Points on a hilly landscape, in no order, each with its height.
A ball rolls from a point to the lowest of its 2 nearest points, and stops where none of them is lower. Distance is the straight distance between rows; heights are no part of it.
k_247: [ -8  -3  12   6  29 -20   5 -10 -18  10   2   1  13  27  20  -6 -14   3
  15  -2  -2 -12   1]  height 192
k_441: [ 18 -12   4  22   4   2  -4 -28   2  -6 -18   7   1  15 -10   8   4  -4
   9  10   6   9  -5]  height 234
k_982: [  5   1   1  -4  26 -13   2  -6  -9  25  35  10  19  -8  25 -16   7 -14
 -18   4   0 -11   8]  height 436
k_733: [ 33 -13 -13   4  17  18   4  -3  15  -6 -26   0   2   8  -8   1   2 -14
  16  10 -11 -22  -8]  height 292
k_897: [-21   8   2  17 -16  14  18  -6 -18  -4 -12  23   8   3 -11  21 -11  10
  23   8  -2  -6 -11]  height 547
k_129: [ -8  13  -7  22   1  -9  14   9  24 -33 -17   4  26   1 -13   7  17   0
 -10  15   4 -14   5]  height 224
k_483: [  6  -4   4  -9 -27  -6  18   7   4 -11  16 -20  26  12  -2 -18  11   2
  -3  -6  13  -4 -17]  height 404
k_918: [ 15   7  13 -18   8  -7  10  -4  12  11   4  11  -8 -17   4 -11  12 -19
  -5 -10   1  18  -2]  height 679
k_585: [ -1  -6 -12  32   2   5   7   6   6 -14 -16   4   5   0 -25 -12  -7  -8
  -9  19  -1  -3  -5]  height 186
k_393: [ 12  -5 -22  34  -4   8 -20  -4 -14   0  18  -6  -2  -3  -3  -2   7   2
  -5   5  16  -6  -4]  height 15
k_51: [ 20   0  11 -10 -19   7 -13 -14  -5  13   2   7  15   8  -4  13   0 -13
 -12  25  15   0  -7]  height 191
k_525: [  8  20   6   3  -3  15  10  25  32 -29 -11 -25   0 -23  -7  10   9  -7
  -4  10  -6   9   8]  height 190
k_589: [-27  22 -16  -6  16  -8  -9  -7 -32  25   6  20 -17  -4  -5  -1 -17 -18
   5   7   2   5  -5]  height 588
k_423: [ -6  11   2  -2  -2  28   6  -1  -6   0  13  17 -11 -17  18  12   1  23
  15  -7 -13  13  -8]  height 529
k_419: [ -5  -2  13   0  -1 -14   3 -22  15  13   1  11  11   1 -17  -9  10  15
 -12  -3   4  -1   7]  height 16
k_851: [-14   6  22  -8  35 -11   6  14   3  10   5  11 -18 -13   7 -18   1   3
  11  -3  15  10  -1]  height 388
k_476: [-19  15   3   6 -19  -9   1 -26  -6  -1  -7  13  12  12 -11 -20  -8   6
 -21  13  36  29  14]  height 159
k_659: [ 18   1  -3  -5   0  11  11   3  15   9 -26  -3  -1   6 -19  25 -12   1
  22   9 -30   0  -7]  height 125
k_359: [-11   0   3  -8 -18   6   7  -2  10 -18  -3   4   3  -7  -5  -4   1   8
 -15  14  17  31 -25]  height 126
k_4: [ 12   7  -6   2 -22  -1   3  -8  19  -2  -2 -23  14  -1 -12  11  18 -22
 -17  -9 -26  -8   7]  height 131
k_825: [  5   4  17   0  -1 -13 -16 -10   1  15   5   9  -6   1 -11  -5  11  -1
  -3  -2  16   3  16]  height 54
k_711: [ 16 -10  14  -7  11  -4 -18   0  -2  -7  -1   0 -19  17  -4  -6  12  10
   4 -10 -20 -32  26]  height 383
k_595: [-24   3  -8   1  -7 -15 -16 -15  19  15  23   8   1  -9   8 -18   6  25
  10 -21 -11  26  -7]  height 638
k_993: [-14  -6  13  -1  15   4   0 -30 -12  11   2  14  12  14  25   6  -2  26
  -8  10  14  -7 -16]  height 308
k_154: [  5   8  13 -21  -5  23   5  12 -12  14 -10  19  -5  -5  -5   1 -18 -22
   2  26   2   8 -16]  height 87
k_282: [ -6  20  20   4  -7   2 -11  -4  20  16  32  -8   4 -12  -6 -10  17   7
   2  -4 -19  14  -9]  height 353
k_975: [ 16  -5 -22 -26  24 -10   9  13  -2  16  16  -2  -2 -15  29  -5 -11   1
  -9 -10 -17  19   9]  height 703
k_838: [ -2   5   7   5  -1  23  14  -2 -11 -11  -5  21  -7  -8   4  22   2  17
  26   1  -8  -3 -16]  height 539
k_708: [-14   9   0  21 -21 -11   8   3   0  -8   4   8  13   3 -20 -19  -3  17
 -10   2  25  18  17]  height 130
k_907: [  4  -7  -9  23  -6  23  -4   4   6 -16 -12   0   2  -2 -20  -6 -15   7
 -14  26 -13   9 -21]  height 168
k_343: [ 11  -2   0 -11  13  16  -8   4  13 -10 -23 -16 -19  -8   0  20   4   0
   8  -8 -23 -38   0]  height 427
k_66: [-13  17  -1  33  -7  -3  13 -20 -11   7   5 -11  20   9   0   1  -5  -1
  17  -3  12  15 -10]  height 107
k_331: [  0  -4  20   9  -4   3 -16 -18 -10 -12   2  -6  -8  15  14  11  12 -12
  10  -5  21  13 -11]  height 229
k_702: [  7   5  -5 -29   9  -9   8   3  -1   9   9   4  -8  -5  25  -5   8 -18
  -2 -20 -24  26  -1]  height 691
k_903: [ 28   8  -9 -11 -23  17  12   7   9  -6  14 -12  15 -20   5 -13   7  10
 -19   1  13  -6   5]  height 473
k_355: [  7   4 -34  -9 -25   6  17  13  11 -21 -31  -6  27   9 -12   7  -6 -31
  -6   3 -13  -7   3]  height 205
k_979: [ 22  -4  -9  10  -3  24 -14   1  -5  -7  25 -12  -4 -12   5  -5  13   1
  -6   1   3 -18  -8]  height 47
k_511: [ 14 -16 -19 -21   8  -7   9   8 -12  -8   2   5  -2   6   2  -9  -5  19
   6  -3  -4 -20  -4]  height 228
k_514: [  4 -11   8 -29  11  -5 -25   8 -12  -7  21   7  -7   7  19   0  11   2
  -6   7 -21   1  21]  height 129
k_754: [  4 -20 -12   8   4   0   6  -1 -29   5 -24  14  -1  23  20  -4 -33   4
   2  -5   2  -8   3]  height 162
k_301: [ -8 -14   8  -2   4  17 -23  13 -13   8   3  13 -26  -6  -4 -17  -8   4
 -21  19   7  -8 -13]  height 31
k_100: [ 28 -19   8   1  11  -2   3  -5   9  -2 -34  -1  -7  14  -8  -4  -2 -21
   7  -5  -8 -20  13]  height 318
k_101: [  6  17   7  24   8  21  14  -1  12  -3   4   4  -1 -23  -7  -8   1   0
   3   5  -8  23  -6]  height 227
k_414: [ 19 -11 -22  -6   9   1   9  14  30 -16 -30  -4   7 -11 -27   1 -13  12
  -4  25  16 -10   1]  height 155
k_888: [ -8   4   5 -23  16  -4  -8 -24   2   5   8  13 -10   4  32  -1   2  16
  13 -11  -8  36   0]  height 601
k_369: [-20   4   8  -3 -25   6  -8   9   4  -6  11 -12   0  -1 -12   4   7  11
  -8  -7  -9 -22  -5]  height 322
k_842: [ -9  -6  -1  -1  -9 -14  -3   7  -3   9  15 -21  11  20   8 -11  -3  -8
 -14 -10 -19 -12 -10]  height 499
k_650: [ 41  -2 -28 -12   1  -7   9 -22  13 -10  -6  -3   9  -1 -14   5  20  -3
   6  -4  -3  -6  -4]  height 188
k_160: [ -9  20   9  -7   3  -7  17 -13 -14  20  -1  26  11  -7  -9  -3  -5  -9
   9  14  36  -7   1]  height 461
k_50: [ 14   4   6   2   0  11  16  18  24 -15 -35 -17  -8  -8  -9   6 -15  -1
   1   5 -12  16   9]  height 208
k_293: [-19   8  14  -4  -9   7 -15  10   5   9  28   0  -1  -9  -2   5  15   6
  -4  -1 -15  -5 -10]  height 337
k_337: [-11  -9 -15 -12 -20  -2  10  10   4 -11 -10   2  -9  -7 -13  -7  -8   6
 -20   0  -1  22 -16]  height 105
k_255: [-17  21   8  19 -24   2   0   8  24  -2  29 -19  18 -10 -11 -15  13   0
  -2  -4   2  23  -5]  height 373
k_535: [-11   0  15 -25   5  13  -1  10  -8   2  12   9  -3 -12  25  -1   7 -15
 -12  -3   3   1  -7]  height 21
k_718: [ 21   7  -6  -2  11  -3  -4   3 -11   2  15   6 -18   3  -9  -4   6   5
  24 -15 -25  -1  18]  height 257
k_580: [ 11  -9 -27 -25  -6  -7  -5   6   1 -12 -29   1 -27 -11 -29  18   5  -5
  -2   1   0 -18   5]  height 678
k_700: [  6 -13 -17  -9 -15  -7 -15   3  14 -14   4 -34 -20   7  -6  -5   3  29
   8 -19  -8  14  -2]  height 323
k_912: [-26   2  17   6 -12  -8   1  -4  -5  22  10   1  20   8   1 -14 -10  18
 -12  -8  -4 -26  16]  height 65
k_494: [-10   7  13 -14  17 -15   8  31   6   9  20  12 -16 -24  -2 -15  13   2
   9 -18  17 -11  12]  height 366
k_815: [ 21 -18 -31  12   2   3   6  -9 -15   7 -21  14   4   9  -2  -2 -22   2
  -5   8  -2   4  -9]  height 193
k_556: [-17   8  10   2  10   9 -18 -15 -16   1  18   7 -12   2  21  14  11  -6
  16   3  24  10 -23]  height 197
k_773: [ -4 -13  -1  21  13 -17   6  -5  10  16 -32 -17  15  18  -7   6 -17 -15
   5   2   2  -6  -7]  height 121
k_872: [ 15 -13 -16  16  -2   8   1   8   7 -32 -10 -18   0  -9  -4 -11  -2  17
  -6   8  31  -3  -4]  height 103
k_285: [ -7  22   3  29 -14  -6 -14 -21  -7   9  -6  -1   2   6 -13 -10   0 -30
 -13   6  23  21  19]  height 321
k_158: [  6   3  10  -3   3 -13  16 -12  22   4 -16  15  12  -1 -28 -17  -7   8
 -15  16  -1  14   4]  height 50
k_495: [ -7   1  13  26  13   0  18   1  18  10 -27  -7  26   7 -13   4 -14 -15
  16  11  -2 -13   3]  height 100
k_83: [  2  -9  -1 -13  22  -5 -12   6   1 -10  -2 -12 -24   5   3  13  12  16
  17 -11 -26 -29  13]  height 408
k_889: [  9  17   5 -19 -29   5  13  11 -12  12   5  19   9 -12 -19  -4  -8  -1
  -5   9  18  -2  12]  height 447
k_666: [  3  -2   8   7  15   4  -7   0  -8  11  -4  -2 -18  -7  18  11 -12  -4
   4 -10   0   8  14]  height 216
k_881: [ -3 -10  -6   8 -23  -1 -17   1  22 -16   6 -19 -10   2 -16 -11  12  22
 -11  -5   5  13   3]  height 349
k_85: [ -5  -6   6   4   6  -9  -8  12  -7  23  31   3  12   2  11 -29 -12  17
 -16  -3   2 -16  16]  height 20
k_31: [  4   8 -12  35 -12 -14   6 -14   5 -13 -12  -1  33  17  -8  19   2 -16
  -1   6   1   6  16]  height 106
k_43: [  5   1  16 -10  -5  -7  12   5  -9  -7  -1  10   9  14  -1  -2  12  -3
  13 -16  -7 -43  14]  height 289
k_905: [-21  10  29   1  18   0  -3  -2  19   8  13   4  -8 -23   1 -23  10  11
   4   1  29  15  -4]  height 409
k_651: [ 18  -8 -23 -18  15 -16   2  13   0  16   0 -10 -13 -15  12  -1  -4   0
  -8 -18  -3   0  16]  height 696
k_664: [ 11  -1 -11 -13 -23  13  -4  -3  18  -7   6 -34   6 -10   7  -8   6  12
 -23 -12 -11  -2  -1]  height 486
k_763: [  3   6  -4  -3  -7 -14  12   8  20  -4 -27  -6   3  12 -32  21 -13  -1
  22  11 -17  11   3]  height 104
k_256: [-20  -9   0 -25 -13  -8   4   3 -16 -10  15   2   7  26  29 -15  -9  24
   6 -17  -8  19   0]  height 540
k_398: [-13   9  -9  19 -11   1   3  26 -21  15  14  -1   1 -23  -4  10 -14   5
  -3  -5  22 -14  14]  height 80
k_626: [ 19  -5  -2  -8  -4  19  13  -7  17 -30 -32 -18  -8 -13  13  14  13 -20
  -7 -10  -5  -5  -2]  height 457
k_945: [ -8 -22  22   5  11  -4  -6 -12  -4  -9 -19  -2 -12  19  15   4   2  -9
   1   0  14  -2 -17]  height 259
k_705: [  3   2  27  -7   5   1   5  19  -2  -6  11   3  -4   4   1 -16  18  -6
  10 -10   0 -31  10]  height 316
k_941: [ -8  -7 -21  -6   4 -19   6  20   5   9  -2 -20  -6 -15   4   2  -4  -5
 -16 -22  -3  -1  -2]  height 689
k_802: [  5  11 -24  -4 -10 -10  18  13  24 -36 -29   7  33  10  -8   7   4 -11
 -12  15   6 -12  10]  height 226
k_231: [  5   1  18   8  15   8  -1   0  11  11 -25   7 -14  -2 -27   7 -16   3
  15  17 -14   5  -1]  height 151
k_362: [ 15   0 -14   5 -13  -4  -1  -4  10  -7   6 -23  -6   8 -15   6   4  20
  13 -15 -23  10   1]  height 301
k_862: [-23   6   7 -27  13 -17  -2   4  -5  14  21  10   4 -11  23  18  18  -9
  -2 -16 -13 -10  22]  height 261
k_173: [  6 -10   2  -9   8   6 -13  -5  -7  -8   0   2 -21  10   8  -1  -2   2
   2   3 -25  18 -21]  height 635
k_488: [ 11  -5 -10   8 -16   1   5  15 -13 -11 -12  -8 -12  14 -17 -16 -20   6
  11  -6  -5  15   1]  height 255
k_378: [ -8  11  24  17 -14  15   0 -15  -1  -8  -1   8   6  -1  16  -9   5  -3
   0  -4  32  12  13]  height 225
k_112: [-25  11   9   5  -4  -2   7 -26 -13   3  -8  20   1  16  -7  16   1   4
  18  -5  -9  -2 -10]  height 557
k_176: [  5  -6  -6 -11   8 -27  -7   4   3  20  -1  -4 -11   7 -17 -10  -7 -10
  -5  -2  -7   8  -8]  height 671
k_198: [-16   9   0   9 -18 -12  16  22  13  -9  13 -18  17  -3 -17 -15   7   4
   0   0   7   6 -19]  height 389
k_935: [ 12 -13  -7  -3   4  26 -23  19  -6  -5  -1  -6 -18  -6 -11 -18  -8  -4
 -19  22  -1 -27 -17]  height 64
k_724: [-24  -2 -11  13  -4 -15 -14  -8  12   9  17   3 -16 -17 -13   2  13  15
   8 -25   2  20   2]  height 651
k_241: [ 18   1  20  25   4  15   1 -19  -2   3  -4   0   7  12   8  -5  -4  -3
   7   5  -3  -1  -3]  height 260
k_961: [-12 -18  -6 -23  26 -13  -9  -5  -9   2  29   0  12  -1  28   6   2  29
  -2  13  11  12   8]  height 375
k_924: [-10  -5 -11   2  -9  -1 -12  12   0 -15   4 -27  -7   1 -12  10  10  -4
   4  -6 -12 -31 -15]  height 306
k_663: [ -5   1  -6  24  -2   5  19  -9 -23   8  -7   5  11  14   9  -4 -22   3
   9  -7   9   7  -2]  height 132
k_410: [ 30  -4  -6  -3  -5  17  -9   1 -17   6   1   4   1   8   3   7  -3 -30
  -7  21  13   2 -15]  height 212
k_180: [ 33   6   1  -5   1  10   3   2  30 -14  -3 -10   7 -13 -12  11  18 -12
   1  26   3   5 -10]  height 153
k_563: [ -2  -9   0  -4  -9   0  -5  -1  12   8   5 -28   3   4   7 -13  -9  15
 -25  -9 -23   0 -11]  height 498
k_490: [ -4  -1  20 -33  -7  13   7  14 -11   1 -16  19 -11  -3  18  -2 -11 -20
 -14   4   3   3  -5]  height 56
k_570: [ 27 -12 -15 -28  15   0 -11   3  -3  -2 -19  10 -29  -6  -9  12   1  10
  -2   0 -10 -20   7]  height 688
k_786: [ -5 -12   3  24   1  -2 -10   1   1  -9  -2 -21  -4  18  -9   2   6  -8
   6   4  -9 -17 -23]  height 288
k_504: [ -5  -6 -15 -14  -3  -8   5  -5 -11  -1  15  11   2  12  20 -19 -11  31
  11 -14   6  31  -4]  height 560
k_939: [ 13  -4 -29  -1 -22  14   6  -1  -3 -10 -20 -15  10  10 -11   9  -7 -19
   0   0 -18 -13  -7]  height 189
k_540: [-14   8  -7  25 -24   3  -4  23 -12 -12   2  -5   7  -7 -19   2 -10   6
  -8   7  22  -2  15]  height 101
k_294: [  6  -9   0  -4   8  -2  10   3  -8   1   4   0  21  20  16  -4   2   2
   3  -6 -11 -49  -1]  height 263
k_944: [ -6  17  20   4  -3  11  -4 -25  -9   6   9   5   0   2  16 -28   3 -20
  -2   8  31  18   1]  height 262
k_396: [ 16  -8 -13  13  -5  14   2   7   1 -10 -14  -4   4  -2   3   4  -5 -34
  -7  13  18  -1  -8]  height 233
k_523: [ -2  10   1  -7   5  -3   7   2  24   7   9   4 -14 -32  -3  -1  22 -11
  -6 -21  -1   9  10]  height 670
k_216: [ 23   0  -2   0   8   5   1  12  19  14   0 -14   5 -15 -20   9  -5  -7
   2  18  -1  -9 -14]  height 134
k_898: [  9 -17 -27 -22  15  -5   1   5   6   0  -9  -2  -2  -8 -15  -4  -4  21
  -6   4  -1 -42 -10]  height 202
k_288: [ 19   2  11  -6 -18   5   7   9   5   4  10 -15  13  -2   8   0  14 -27
 -10  -5   8 -16   1]  height 474
k_104: [ 12 -12 -15  18  -6  -1   0  -8   7   5 -19 -16  10  -9   7  14  -7  12
 -28  -7  14   5  26]  height 173
k_234: [-13  22  11 -18 -14  -6  13 -13  -7  14  15  19  21  -5 -13  -8   4  11
   6  13  32   5 -11]  height 448
k_672: [ 11  -5 -14   7  -2  14   4  -8  -4  12  -6  -2  -4 -20  22  21  -8  14
  -9 -14   5  -6  16]  height 194
k_235: [ 10  -5   4  -5  -6  -3 -30   8 -11   4  26  -6 -15   8  11   3   9   7
  -1  -9  -6  -4  15]  height 165
k_560: [  5  -9   5   8  18 -19  10 -15  -2  11 -18 -13  10  27  12  15 -10  -8
  25 -12  -7  -2  -7]  height 150
k_22: [ 16   2  -3  13 -18  -9   8  -5  10 -21 -16 -15  18  14 -10  10   4 -18
  -2  -1  12   0  14]  height 127
k_541: [  6 -15  -9   4   0  21  -4   4   5 -11   8 -12  -8 -15  10   1   6  19
 -13   1  13  -6 -12]  height 72
k_852: [ 16  -7 -26   5   0  -6  -2  10  18 -30 -18  -3  12  -5 -18   5  -7  16
 -17  31  30   5  -1]  height 133
k_34: [-22   2  24   4   5   4 -12   1  -1  -7   8  11 -16   3  14 -27  13 -12
   6 -18  -4   9   6]  height 467
k_756: [  1  -5  -1   6  -6 -11 -17  16 -22  -3   3  -8 -23  28  -9  -6 -14   8
  21  -6  -7   9   3]  height 283
k_792: [-17  10  14  -3  15  -8   6  -1 -14  23 -12  12   0   4   1  -1 -19  -5
  14   9  28 -17   0]  height 475
k_526: [  4 -15 -11 -28  24 -10 -20  16  -9   4  20   2  -8  -4  10   4   6  -6
 -21  14 -18 -15   8]  height 92
k_704: [-24  17   3   0  32 -18  -3  -6 -17  20  17  11  -1   8   0   9  -7  10
  21   0 -23  -3   7]  height 196
k_203: [-25  15   0   8   5  -4 -13 -18 -34   8   7  21 -11  15  -8   0  -3 -11
  15   2   6  -1  -9]  height 573
k_752: [ -3   5 -14  21 -11   4  11  -2   6  -5 -18  -4  17 -13  10  19 -11   3
 -29  11  13  10  14]  height 187
k_385: [  9  -3 -17  -8   0 -12 -12   6  -8   6  -6   7 -22  -3 -22  13  -4  -9
   6  -2  -5  13  -7]  height 660
k_497: [ 16   8  13  -4 -16  10  -6  -4  19  -8  -5   0  18  -4 -11  15  11 -16
 -15  23   9   3  -4]  height 170
k_953: [ 14   0  25  15  20  15   0 -11   1  15   0   4  -4  -1  23 -13  -6  14
   7   1  -3   2   5]  height 248
k_448: [ -2   0  -7  -8  -8  -4  -9  -3  20   5  18   9 -12 -29  -6   3  18  18
  -3 -19   4  18  12]  height 661
k_251: [-45  16 -14  -7  11 -16 -11  -8 -20  25  19   7 -12  -7  16  -2  -6  -9
  -2  -7   7  15   3]  height 602
k_37: [ 14 -17 -18   6  -3  -4   2  -8   1  -5 -18   5  11  21 -23   6  -9   6
  12  17   3   2 -16]  height 211
k_246: [ 17   5 -17  -6   4   6  -9  25 -22  -3   8  -8 -25  -4   4   2  -7   2
  19 -11 -27  -4  19]  height 232
k_988: [ -6  -8  -2  15 -11 -15   1  -1   5  -3 -20 -19   4   7  -1  12  -7  -1
 -11 -15  15 -11  24]  height 156
k_723: [ 11 -15 -13  -2   6   2  -3  11  14 -12 -23 -12 -15 -13 -26  -8 -12  22
  -2   8   3 -23   2]  height 177
k_878: [-38  13   2  -8   3 -12 -24 -15   8  25  18   9  -9  -5  13 -13  -4  15
   1 -14  -3  17   9]  height 621
k_32: [ 20   4   7 -13   4  16  -4  20  -1  14   0  -3  -9 -13  -1   6 -12  -4
   1  16  -6  -6  -6]  height 114
k_661: [-15   0   6 -13  24 -12 -10 -14 -28   1   9   6  -5  15  34  18   4 -19
   8  10  15   2 -11]  height 157
k_883: [ 10 -16 -16  17   3  -5 -17   9 -23 -14   3  -4 -18  20 -20  -1   1   7
  17  -3   7 -10  -8]  height 310
k_714: [  2   7 -10  35   7   7   2  -8   0   6 -13   9   8 -23   0   3  -3 -19
 -22   5  18  12  19]  height 200
k_367: [  3  -2  11 -14   5  13  -2 -20  -2   4  -6   8  -9   0  19   2  -4   0
  -4   3  -7  28 -18]  height 622
k_243: [ 21 -18  12  10   5  -6 -16 -20  -1  -4 -15   4 -18  24  -8 -11   7   1
  -2  -9 -18 -13  15]  height 352
k_766: [-11  17  -1  16 -21  11   5   8  -6   7   0  -2  17  -4 -19  17  -6 -28
   2  14 -13   1  -7]  height 128
k_644: [ -6  -1 -16 -12  30 -23  -7   4 -17   8  20   1  -2   0   5  28   3   9
  23   3 -22   2   2]  height 221
k_446: [-10  -1  25 -19   4   7 -21   6 -14   6   6  21 -17   7  -6  -5  -9   1
  -7  26  -1  -5  -9]  height 69
k_382: [-20  18  20 -11  24 -11 -19 -17 -14  18  24  13 -10  13  -2  -7   2  11
  19   9 -22   4  17]  height 154
k_458: [ 13 -15 -13  14  14   2   3   7   7  -4  -8 -22   6  12 -10  -5  -9  -7
   9   3 -18 -23 -20]  height 270
k_10: [-19  11   1  17 -17  15  23  -7   3 -16  -5  22   3 -13   9 -20   5   3
  -2 -17   2  27   7]  height 421
k_102: [-14 -10  13  -6  17   0  -4 -18   3  17  16  16  13  -5  28  -8   0  27
 -13  -1   9 -11   4]  height 332
k_853: [ -7   3  -7 -18  -9 -12  25   8  29 -12 -18   9   7 -11 -26 -10  -6   7
 -22  11  -8  20  -4]  height 79
k_684: [ 23  -6  -6 -20  12  -5  15 -18  11  -5  -1  17   4  -6   1  17  25  -6
   5   0   0 -15 -16]  height 209
k_721: [  1 -14  12  -7  33 -14  -2  -4 -12  -4  11   2  13  26  22   5  10  -2
   9   8 -14 -28  10]  height 231
k_222: [ -3   2  14 -14 -13 -19   2   9   1   9  11 -20   8   7   7   8  10 -24
  -5 -12   3  -4  -4]  height 485
k_444: [-13  -3  14  16  -2   5  -4   4   1  16 -10   3  -6   1 -23  -3 -19   9
 -10  12 -14 -11   1]  height 124
k_617: [  2   8   5 -16 -23  -6  18  -8  -8  -1  18   6  22  16   1  -9  11  -2
  10  -5   4  10 -18]  height 420
k_8: [-14   6  16  12 -10   2   3 -17  -7 -17 -23  23   2   6  -1  -9   4  -7
 -13  12  38  13  17]  height 195
k_771: [ 17 -11 -20  31  14  13   0   3   0   6 -22   0   2 -14   1   5 -13 -21
 -15  12  14  -6   9]  height 215
k_210: [-22   2  14   1  18  -1   9   0 -11   9 -26   7 -11   6   2  16 -18 -11
  22  -1   8  -6 -10]  height 488
k_727: [-12  -5  -5  11   3   5 -12  20 -11  18  25   3   0 -17   6 -11  -3   7
 -17  -5  11 -18  10]  height 55
k_920: [-25 -18   3  18 -19   7  -4  -6  17 -27  -3 -11   0   4   2 -11   8  24
  -9 -13   9   7  -3]  height 371
k_811: [ 10 -15 -13 -11  14  -6   4   1 -16   4  -2  18  -6   7   6  18  -5  14
  16   0   7 -13  -2]  height 250
k_670: [ 13  -1   6   1  -7   1  21   8  13  -4 -19 -23  -1   6  -2 -11 -19   8
   4  -9 -15  14   3]  height 230
k_949: [-12 -17  20  11   6   1   6 -19  -1  -4 -21   0  13  12  12   2  -6  13
  -7   5  23 -13 -13]  height 284
k_429: [ -8  -8  -9  -9  12 -29  -3   7   3  18  -9 -14 -11   0   7 -10 -10 -15
 -13 -20  -4  26  -6]  height 680
k_356: [  5  18   6  15  -8   0  -3 -16   4  -2   3   4  13  -1  -5 -16   7 -31
 -21  16  23  25   0]  height 299
k_18: [  0  14  12 -18 -30  -4   7   5  -4   6  20   0  15  -2  -6   2   3   4
   3   2  24  12   4]  height 435
k_942: [ -3   9  -3 -20  13 -17   1 -13 -16  13  12   2  -7   8  17 -11 -17  19
  19  -2  11  38  -1]  height 578
k_532: [  6  10  -9  49  -6   1   7 -13  -7  -6   3  -1  13   1  -3  10   5 -11
  12  -2   5  11   7]  height 81
k_652: [ 24   4 -15   3   6   2   4  -5   7   4  14  -9  -8 -11  -3  -7   9  13
  11 -22 -24   8   4]  height 282
k_732: [ -2   9  26 -24   8  -2   0  21   7  -2  14  18 -17 -12   0 -10  26  -4
   7 -16  -2  -9  14]  height 344
k_388: [-24  10  21   4  -9  22  -5  -2  13  -8   8   4 -14  -9  25 -10  15  -5
  11 -25 -24  14   0]  height 496
k_861: [ 22   8  -5 -16 -22  12  11  21  -3  14  13  -2   5 -19   1 -11 -18  10
 -10   5  10  10  12]  height 460
k_468: [  6   4   1  14 -13  18  -7   2  -7  14  -4   7   3   1  -6  14  -2 -28
  -9   6 -19 -21  -1]  height 144
k_613: [ -6 -13   4 -25  20   4   1  -3  -6   1  28  10  22  -7  42  -3   7  20
 -10   7   1  -6   5]  height 355
k_415: [  5  -7 -17 -10  17  -3   2  -5 -15   8 -13  19 -18   7  -6   7 -12 -11
  13   3 -24  16 -25]  height 649
k_349: [-27   0  -1 -23  27 -27  -6   5 -17  11  24   1   7   0  19  32  12  -8
   8   2  -3  -7  13]  height 242
k_430: [-18  -7  -8   9 -24  13   9  -1   9 -36   9   5   7  -9   2 -10  20  22
  -9 -10  15  -2  -7]  height 390
k_177: [  6  -5  10 -13   9  19   6   5  14 -18 -26 -10 -23 -11   5   3   5 -15
  -4  -5 -25 -16  -4]  height 441
k_257: [ -6  -1  -7  -4  29 -18  -7 -13  -7  25  20   3   3  -6  22  -5   4  -9
 -11 -14  -3   5   9]  height 418
k_761: [ 23  -1  -9  -6 -11  11 -20   7 -24  -5   4  -9 -19   7   7  13   0  -2
  11  -1  -2 -20  15]  height 201
k_161: [ -2  10   8  17  -2  17  20   2  24 -29 -10  -8  -2 -19   4   6  12  -7
   4  -6  -6  21  -1]  height 207
k_678: [-12   3  15 -19   7  -2 -22  -8 -19  15   4   8 -11  11   7  21  -5 -15
  -1  17   2  -3  -9]  height 111
k_470: [-18 -11  -3 -24  20 -12 -14  14 -17   6  21   2  -2   1  19   0   7 -26
 -21  11  -4  -2 -11]  height 61
k_103: [ 11  -7  -4  12   0   7  15  11   6 -12 -11 -25   7   0   8   5  -9   7
   8 -10  -2  -8  -3]  height 249
k_156: [-21  -8 -16 -17  29 -14  -5  -5 -11  10  26  16  -1 -14  33  -7   1  12
  -4  -7  -1  23   8]  height 397
k_340: [  7  -9  -7  12 -13  22 -13   9   2  -2 -14 -20   5   8  -4  29 -12 -17
   0  12  -9 -22  -9]  height 166
k_304: [-20  12  14  -1   2   0  21  14 -17   4  -8   0  -2   5   0   2 -19  -7
  29 -10  -2   7 -15]  height 501
k_223: [  2  -7 -15 -11 -18 -11 -11   7   6   2 -12  -4 -15   1 -34  15  -5  12
  -3   3 -10  -3   0]  height 668
k_517: [ -6   5  13 -15  -5  24  -3  -7  12 -12  10  13 -14 -15  31   8  22  11
  12 -17 -16   8   1]  height 516
k_465: [ 33   8 -11  -6 -11  -8  -3 -16  19 -13  -6 -15  -3  -1 -19   8  26 -19
   1 -11 -19  -4  16]  height 158
k_755: [ 19   5  15  -7   1  -5   2   2  -8  17  23   3  16   3  18 -18  12 -24
  -8   1   7 -16   8]  height 455
k_931: [  4  15   9  -7  19 -21 -27 -19 -14  25  19   9 -12   5  -9   3   9  -3
  11   3   0   1  18]  height 102
k_740: [ -1   0   4  14 -15  22   4  -3  -3 -21 -11   1   8   9  -2  -3 -10  -2
 -10  27  18  18 -20]  height 147
k_587: [  1  15  -8  15 -33   3  11   9   5   2   3 -21  27  -4 -10  10   4 -18
 -13   2 -16 -13   8]  height 110
k_753: [  7  -2 -12  41  -9  15  -9 -10 -10  -1  11  -4  -4  -2  14   4   4  -2
   3 -16 -10   5   8]  height 51
k_812: [-22  -3   7  20 -13  -8   2  -2  -8   8  -4  11   1   9 -18 -13  -9  21
  -6 -12 -10 -14  13]  height 97
k_482: [-17   6 -12   7 -34   8  19  -7   3 -23   2   9  11  -5   0   1  14  10
  -4 -18   1  10   4]  height 405
k_593: [-10   0   2 -16  10 -15  10   1  -6  12   6  16  -5  -6   4  18   7  10
   5 -15  -3 -11   4]  height 271
k_207: [-21  -1  -4  24  -4 -14   7   4  12 -27  -8   9  17   9 -32  -1   5   5
  -6  19  11  -4 -10]  height 206
k_657: [-26  -4  26   3   6   0  -9  10  19  -6  12 -10 -12  -6  20 -19  13   1
   9 -15  23  13 -10]  height 434
k_916: [-20   6  19  -7  -5   3  11   6 -20  -6   7  -4   4  22  20  -3 -13  21
  25 -10  -1  13 -14]  height 517
k_971: [ -7   1   6  11   1   6  19   6  21  -7 -38   9  19  11 -27   6 -18  -1
  16  12 -11  -8   8]  height 78
k_835: [ 16  11   7 -12  -6  14   2  16  29 -22   3 -26  -7 -24 -19   6  18   7
   8  12  -1   2 -10]  height 171

For each start below, name the point where the ball stops.
k_942 => k_18
k_897 => k_971
k_975 => k_971
k_288 => k_301
k_356 => k_85
k_593 => k_393
k_129 => k_419
k_482 => k_535
k_732 => k_971
